Each row is a point on a landscape with many peaks, with its height.
From any point a climber steps to the highest of the 3 points nearest to it. It stops when none of these is higher. Distance is the straight distance between rows; heights are no part of it.
(62) height 607: [-28 -78 -69  -1 -36  29   9 -19  -7 -25 -47   1 -16  25 -76 -68 -21 -49
  -1  24 -25  13]
(697) height 473: [-39 -39 -27  -6  -8  18 -25 -25 -46  25 -25  18 -32  -1 -66 -57  28 -25
 -11  29  20  37]
(781) height 696: [ 44  58   2   0  -6  15  29 -19  -6  18 -11   0  12 -38   5  -7  12  15
 -52  11  62  -4]
(981) height 424: [-21 -63 -65  -9 -27  43 -27  -2 -10  19 -30  15  -5  18 -65 -80 -10 -24
 -14  23   5  29]
(548) height 330: [ -5 -47  28  -3  15 -55 -26   4  53 -11  18 -15  15  -5  29  13  11  24
  17 -51 -27 -29]
(475) height 694: [ 14  39 -10  -4 -11 -26 -23 -10   5  10  -3 -15   6 -23   3 -31  18  29
 -24  25  43 -32]
(423) height 668: [ 34  44   2 -18  -6 -31   0 -13   9  12   3  -3   2 -28  10 -15  20  27
 -31  26  45 -47]
(590) height 459: [-42 -40 -26  39  12 -33  24  17  54 -49 -17   7  16  10 -28 110  -6  -8
  93  38 -53 -23]
(1052) height 334: [ 59  50  14 -25  11 104 -16  46 -38  37 -27  73  12  23 -21 -23   8 -28
 -58 -25   3  77]
(1095) height 640: [-23 -21  52  20  34 -51  -1   0  30   8  36 -36 -12  17  42  37   3  62
  58 -65 -13  10]
(740) height 649: [-64 -26 -47  34 -20 -16  21 -29 -51 -20 -38 -36 -32   0 -36  10  -5 -10
  46  73  22  21]
(111) height 457: [  0 -59 -42  -5  -4  47 -41  -7   3  31 -25  25   8  18 -66 -82  13 -13
 -22 -11  26  35]
(459) height 666: [ -3 -12  36  16  26 -39   8   4  30  16  40 -40  -1  12  44  38 -13  53
  51 -55  -2  12]
(887) height 667: [ 11  36   6   0   2  -8 -10 -37 -20  24 -14 -18  -1 -17  -3 -18  21  28
 -31  12  55  -6]
(957) height 515: [ 31 -36 -21  -1   3  63 -34 -21   6  31 -29  28  15  -5 -59 -68  16  -7
 -21 -15  47  32]
(116) height 622: [-32 -21  31  13  28 -42 -14  32  32  23  49 -57 -17  19  38  42   4  70
  60 -39 -17  -2]
(442) height 567: [-35 -10 -44  34  -2 -22   6   1  46 -55 -28  -1  31   0 -22  62 -22 -14
 106  68 -36 -34]
(758) height 648: [-49 -81 -53  25 -29  21  26 -26 -26 -26 -44  -4 -16  -7 -62  -7  -6 -39
  17  35  -5  37]
(75) height 660: [-14  11  -5 -22  -7 -10  -6 -31 -25  31 -12  -5 -12 -20 -23 -18  27  28
 -28  21  60 -18]
(929) height 573: [  9 -21  -2  -5   4  30 -32 -27 -20  33 -27  25   9 -16 -57 -47  23 -12
 -19 -19  60  30]
(921) height 647: [-46 -70 -55  16 -14  23  -2 -29 -32 -10 -47  -8 -20  -8 -62 -24 -10 -44
  20  32   3  30]
(486) height 550: [-44  19 -47  13 -39 -30  17  -6   3 -35 -24 -31   4   4  -1   4 -19 -10
  61  89   6 -23]
(598) height 264: [ 22   2  18  -4 -11 -37 -26   2  47 -20   6   1  35 -32  28 -15   4   5
  -6  -5  -1 -51]
(1037) height 752: [ 60  49  27 -26   3  22  14   4   4 -16  28  18  10  -3  50  -6 -39 -31
 -43 -26 -43 -21]
(775) height 543: [ 33   4  -1  -2  16  26 -13 -20 -26  43 -21  23  -1 -36 -38 -19  19  -3
 -45 -21  55  33]
(119) height 532: [-72 -30   0  13  21 -41 -14  21  37 -34   8  12  13  28   2  47  15   3
  55  18 -63 -36]
(541) height 723: [-44 -10 -28  -6   2  -8 -27 -27 -39  28  -9  -1 -35  -6 -42 -29  27   2
 -18  44  42  11]
(744) height 483: [-49 -48 -22  48  29 -35  39  27  64 -48  -6 -11 -11  22 -31 102  -8  16
  88  22 -51 -29]
(733) height 669: [-57 -34 -32  -4  -6   1  -8 -27 -56   4 -17 -13 -31   4 -38 -23  20  -7
   8  41  19  22]
(386) height 479: [-71 -43  19   8  41 -34 -19  42  36   4  37 -22 -28  42   6  55  13  42
  55  -2 -57 -15]
(884) height 556: [-15  27 -20 -17  -3 -33 -41  -5  19 -11   6 -25   7 -12  13 -21  10  21
   1  56  17 -44]
(944) height 627: [-50  13 -43   9 -18 -27 -11  11  14 -45 -10 -18   8  16   0  14 -12 -14
  61  84 -31 -45]
(203) height 757: [ -2   4   5  -2  10   7  -8 -22 -35  37 -19  -3 -13 -30 -38 -16  33  15
 -25  11  67  11]
(156) height 747: [ 59  76  13 -19   3  53  43  14 -49  19 -13  28 -16 -20  10   7   8  12
 -78   6  24   7]
(213) height 554: [ -9 -20  45  16  32 -42  11   6  30   3  26 -21   8   3  45  26 -13  28
  25 -71 -13   4]
(649) height 560: [ 48  52   9  -8   0  59  30   0 -47  20 -26  39 -11  -4  -7  18  15  -4
 -63  -6  40  35]
(43) height 731: [ 20   7  58   1  15  11  13   7 -19 -13  47   2  10  -6  55  12 -25 -33
 -14 -79 -57  16]
(818) height 405: [ 51  37  11   1   6  47  18 -19 -38  33 -38  32   6 -25 -26  19  26  -7
 -50 -24  55  37]
(633) height 509: [  6 -16  49  -2  18 -29   7  -6  35  -7  21 -14  14 -19  42  14 -10  -2
   3 -75 -31  -5]
(1059) height 791: [ 58  46   4 -11 -11   0  17   5  14 -15   4  -1  11 -18  41  -8 -10  -1
 -48 -12  10 -31]
(761) height 792: [ 67  59  13 -20 -20   4  36   4  -1 -10   6  -1   6  -8  34 -12 -31  -5
 -49  -6   8 -16]
(444) height 46: [  1 -31  28 -10   7 -38 -39  17  51 -18  12  -8  36  -2  16  -3   7   9
  12 -10 -18 -44]
(307) height 745: [ 36  14  48 -21   3  22   4  18  -9 -17  43   4   9  -9  67   2 -41 -49
 -39 -63 -61   3]
(593) height 347: [ 62  30  10  -9  20  91   4   7 -56  27 -26  65  18   2 -27  -4  20 -42
 -54 -30  31  67]
(905) height 317: [ -6 -34  43   3  23 -44 -12   0  41 -19  34 -23  22 -21  34  18   2  21
  12 -53 -32  -7]
(420) height 770: [  3   8  69 -10  10  -8  21  -1 -25  -3  51 -15 -12  11  73  19 -28 -21
  -2 -67 -51  35]
(829) height 472: [-38 -41  29  10  27 -55 -34  20  54 -15  24  -9  10   6  21  32  24  23
  26 -12 -37 -24]
(874) height 508: [-67 -30  -7  32  28 -33  13  30  41 -28   0   1  -9  36  -5  81   1  12
  71  27 -64 -32]
(304) height 658: [-49 -65 -57  33 -33   1  17 -45 -27 -25 -44 -13 -21   0 -54   0 -10 -36
  26  37   0  45]
(290) height 353: [-25 -42 -28 -14  -5  27 -50 -17 -31  33 -15  14  -8   1 -69 -50  15 -12
 -22  12  29  18]
(253) height 631: [-41 -16 -20  20   0 -31   3  20  42 -42 -16   4  11  22  -5  64  -2 -12
  61  61 -56 -45]
(863) height 699: [-39  -3 -22   5  -5 -29 -30  23  41 -34  -1   2  16  15   7  21   5  -5
  47  64 -45 -47]
(1025) height 431: [ 19 -46 -49 -13  -4  46 -36   3  12  34 -32  22   8  22 -66 -93  12  -6
 -22 -10  31  33]
(868) height 817: [ 63  77   3 -15 -10  33  45  12 -32   5  -2  12  -1 -20  31   5  -1   5
 -68   7  16  -9]
(451) height 475: [-50 -40  32  17  37 -50 -16  25  40  -5  36 -32 -14  19  25  40  13  55
  51 -19 -48 -24]
(980) height 630: [ -5  49  55   2   4 -15  30  14 -21  19  60 -41  -7  18  87  34 -34   7
  38 -72 -22  34]
(1082) height 420: [ 10  23  -3 -11  -1 -47 -35  -2  42 -16   6  -7  21  -9  18 -26   1  22
   2  24  13 -60]
(501) height 544: [ 37 -16 -13   1   1  36 -23 -26 -17  40 -28  35  16 -19 -52 -38  15 -14
 -33 -23  55  35]
(520) height 33: [ -9 -13  23  -1   6 -42 -33   7  56 -19  23   2  28   2  17 -14   7  14
   8  17 -31 -64]
(33) height 468: [ 57  55  20 -17  16  70  26  19 -60  26 -17  48  -5  -5  -6  21  21  -7
 -85 -13  14  38]
(205) height 772: [ 46   2  27 -10 -16 -21   1  -1  51 -24  13  -2  39 -17  42 -18 -23 -11
 -17 -33 -10 -25]
(785) height 724: [ 42  -1  50  -9  -3  -6   3   8  45 -30  17  11  38  -8  39  -6 -19 -19
 -10 -57 -32 -15]
(89) height 466: [ 30  27  -9  -2   2  22   6 -16 -28  32 -28  27   7 -42 -18  -6  23  15
 -40  -8  58  15]
(802) height 501: [ -9 -45 -74  -8 -42  52  -3  21  18  -1 -28  18 -13  37 -78 -94  -5 -16
 -26  30   6   6]
(804) height 175: [ 15 -26  38   2   8 -39 -10  -1  58 -23  16  -5  33 -22  29   4 -18  11
   2 -40 -26 -31]
(390) height 708: [  6   7  63  16   6 -19  23   3  -3   8  40 -31  -5  -1  62  35 -18  15
  37 -87 -18  24]
(678) height 643: [ 55  69  15 -33  13  48  28  37 -44  22  11  34 -11  12  16   8  11  12
 -92 -10   8  -3]
(1006) height 566: [  -8  -67 -102   16  -59   47   34   -3    3  -23  -41    7   -7   23
  -70  -67  -33  -30   -2   35  -11    2]
(662) height 744: [ 53  46   2   1 -11  22  45 -12 -35  17 -17  17  -7 -25   7   9  -4   7
 -70 -12  46   6]
(237) height 650: [ 11   7 -11  -7   5  22 -17 -25 -31  31 -20  16   7 -17 -42 -23  29   4
 -43 -14  58  24]
(805) height 499: [-56 -34 -15  28  33 -29  25  34  33 -14  12 -18 -23  28 -12  87 -10  33
  78  15 -73 -12]
(576) height 690: [  0 -12  62  12  16 -11  19  -3   8  -5  36  -8   0  -8  55  33 -23 -11
   8 -78 -41  23]
(361) height 590: [-48 -27   8   2   5 -48 -34  22  33 -21  12   7   7  17  15  27  23   5
  41  31 -55 -40]
(268) height 443: [ 66  18  -9   0   2  74   0   2 -27  22 -42  65  13  -4 -39 -16   3 -17
 -37 -34  46  41]
(718) height 485: [-59 -38  23  15  30 -34  -5  40  27   2  36 -27 -33  37  12  47  -2  48
  65 -13 -61 -22]
(581) height 810: [ 67  -9 -12  -4   0  65 -26  -7   1  30 -32  43  25   7 -51 -47   7 -22
 -25 -33  57  46]
(40) height 597: [-43  20 -39  -2 -23 -35 -18  -5   4 -23  -4 -13  -4   7   4   3  10  -7
  50  85 -10 -35]
(141) height 759: [ 71  57  13 -35  -6  39  12  27   3 -19  37  13   3  -1  50 -15 -35 -15
 -72 -11 -43 -15]
(73) height 474: [-26  -1 -68  26 -20 -28  11  -7  28 -44 -19 -27  18  13 -17  38 -15 -13
 102  90   0 -29]
(165) height 675: [-55 -27 -43  20 -29   0  13 -31 -56 -10 -30 -23 -30  -5 -41   3  -3 -17
  24  64  17  23]
(333) height 111: [  3 -22  26   4   2 -30 -18   7  53 -18  18  -1  33  -5  15 -11   6   2
   8 -20 -19 -30]
(831) height 773: [ 11  74  50  -9  20  -1  35   3 -25  24  70 -53  -8  43  94  30 -33  -6
  51 -55 -30  32]
(594) height 467: [ 48  47  10  -8   9  63  17  18 -45  23 -35  46  -2  -6 -17  21  10 -11
 -53 -15  37  37]
(464) height 783: [ 68  76  14 -27  -8  25  34  29 -14  -4  28  -1 -10 -17  33 -18 -20   2
 -75  -2  -6 -17]
(848) height 750: [ -5   8  48  19  22 -35  28  -2  15  24  48 -58  -5  17  73  35 -19  40
  68 -61 -10   9]
(951) height 635: [-42   5 -27 -12  -6 -17 -22 -10 -30   6  -3 -32 -23 -11 -15 -12  24  10
   8  80  20 -14]
(395) height 685: [-72 -24 -34   9 -32   7   1 -22 -48  -4 -13  -9 -32  -2 -33 -13  19 -12
  19  58  14  18]
(617) height 578: [-42  15 -33 -24 -11 -35 -32   8  17 -18  22  -6  -1  12   3 -12   6   7
  36  68  -8 -48]
(838) height 637: [-48 -35 -30  -4  -9   4 -19 -19 -50  22  -9  -4 -36  11 -48  -9  18 -10
  -1  47  22  30]
(227) height 664: [-42   8 -29   4 -39 -10   2  -4 -32  -5 -19 -27 -37   6 -16  -9  -5  -3
  31  86  11   0]
(190) height 738: [ 41   2  52 -13  -6   8  21   0   8 -19  28  17  16  -7  51  11 -32 -42
 -23 -69 -55  -1]
(358) height 624: [ -4  19  52  11  14 -29  29  -4  -3  15  45 -49  -9  12  78  33 -26  32
  53 -77  -4  26]
(815) height 332: [ 53  44  17 -31  20  90   2  34 -48  35 -21  82   7  18 -18   8  29 -29
 -70  -6  17  55]
(917) height 776: [ 46  49   5 -11 -15 -22   3   4  36 -13  19   3  17 -18  33  -6 -17  -1
 -34  -6  31 -35]
(196) height 632: [-45 -60 -56  12 -25  22   5 -14 -23 -17 -41  15 -17  16 -69 -50  -9 -40
   7  30 -17  37]
(335) height 718: [ 36  33   1  -7 -14 -25  -5  -5  28   0  -4  -4   3 -16  27 -16  -3  16
 -10   4  34 -42]
(607) height 748: [ 42  25  28  -7  -9  -2   7  -3  31 -33  19  14  22 -12  41 -11 -24 -23
 -29 -27 -25 -10]
(1100) height 619: [ -9   9 -15 -12   2 -26 -30  -8  -6  16   1 -18   3  -1  -1 -22  27  24
 -11  45  39 -27]
(945) height 602: [-30  -3 -16  -8  -5 -19 -25 -38 -36  34  -7 -15 -26  -6 -34 -21  29  14
 -20  38  51  12]
(416) height 680: [ -1   7  76   7  18  -1  34   0 -26   0  63 -24 -18   5  61  25 -25  -4
  30 -81 -38  40]
(177) height 797: [ 66  68  -3 -13 -17   8  28   5 -15   3 -12   7   2 -13  41   1 -13   8
 -60  -7  26 -37]

Where does a climber stop that starts at each point below?
(598): (868)
(981): (395)
(805): (863)
(307): (868)
(744): (863)
(111): (203)
(1025): (203)

Call two points neighbours if one is among the 3 nearest of the other. Go from one point of each pair to the other, from neighbour to neighbour, staying as high as possible. Name the lowest point that can't be avoided.
(203) / (541): (1100)
(831) / (205): (416)
(420) / (581): (501)
(203) / (868): (887)
(848) / (420): (576)
(863) / (541): (884)
(541) / (395): (733)
(205) / (868): (607)
(868) / (420): (43)
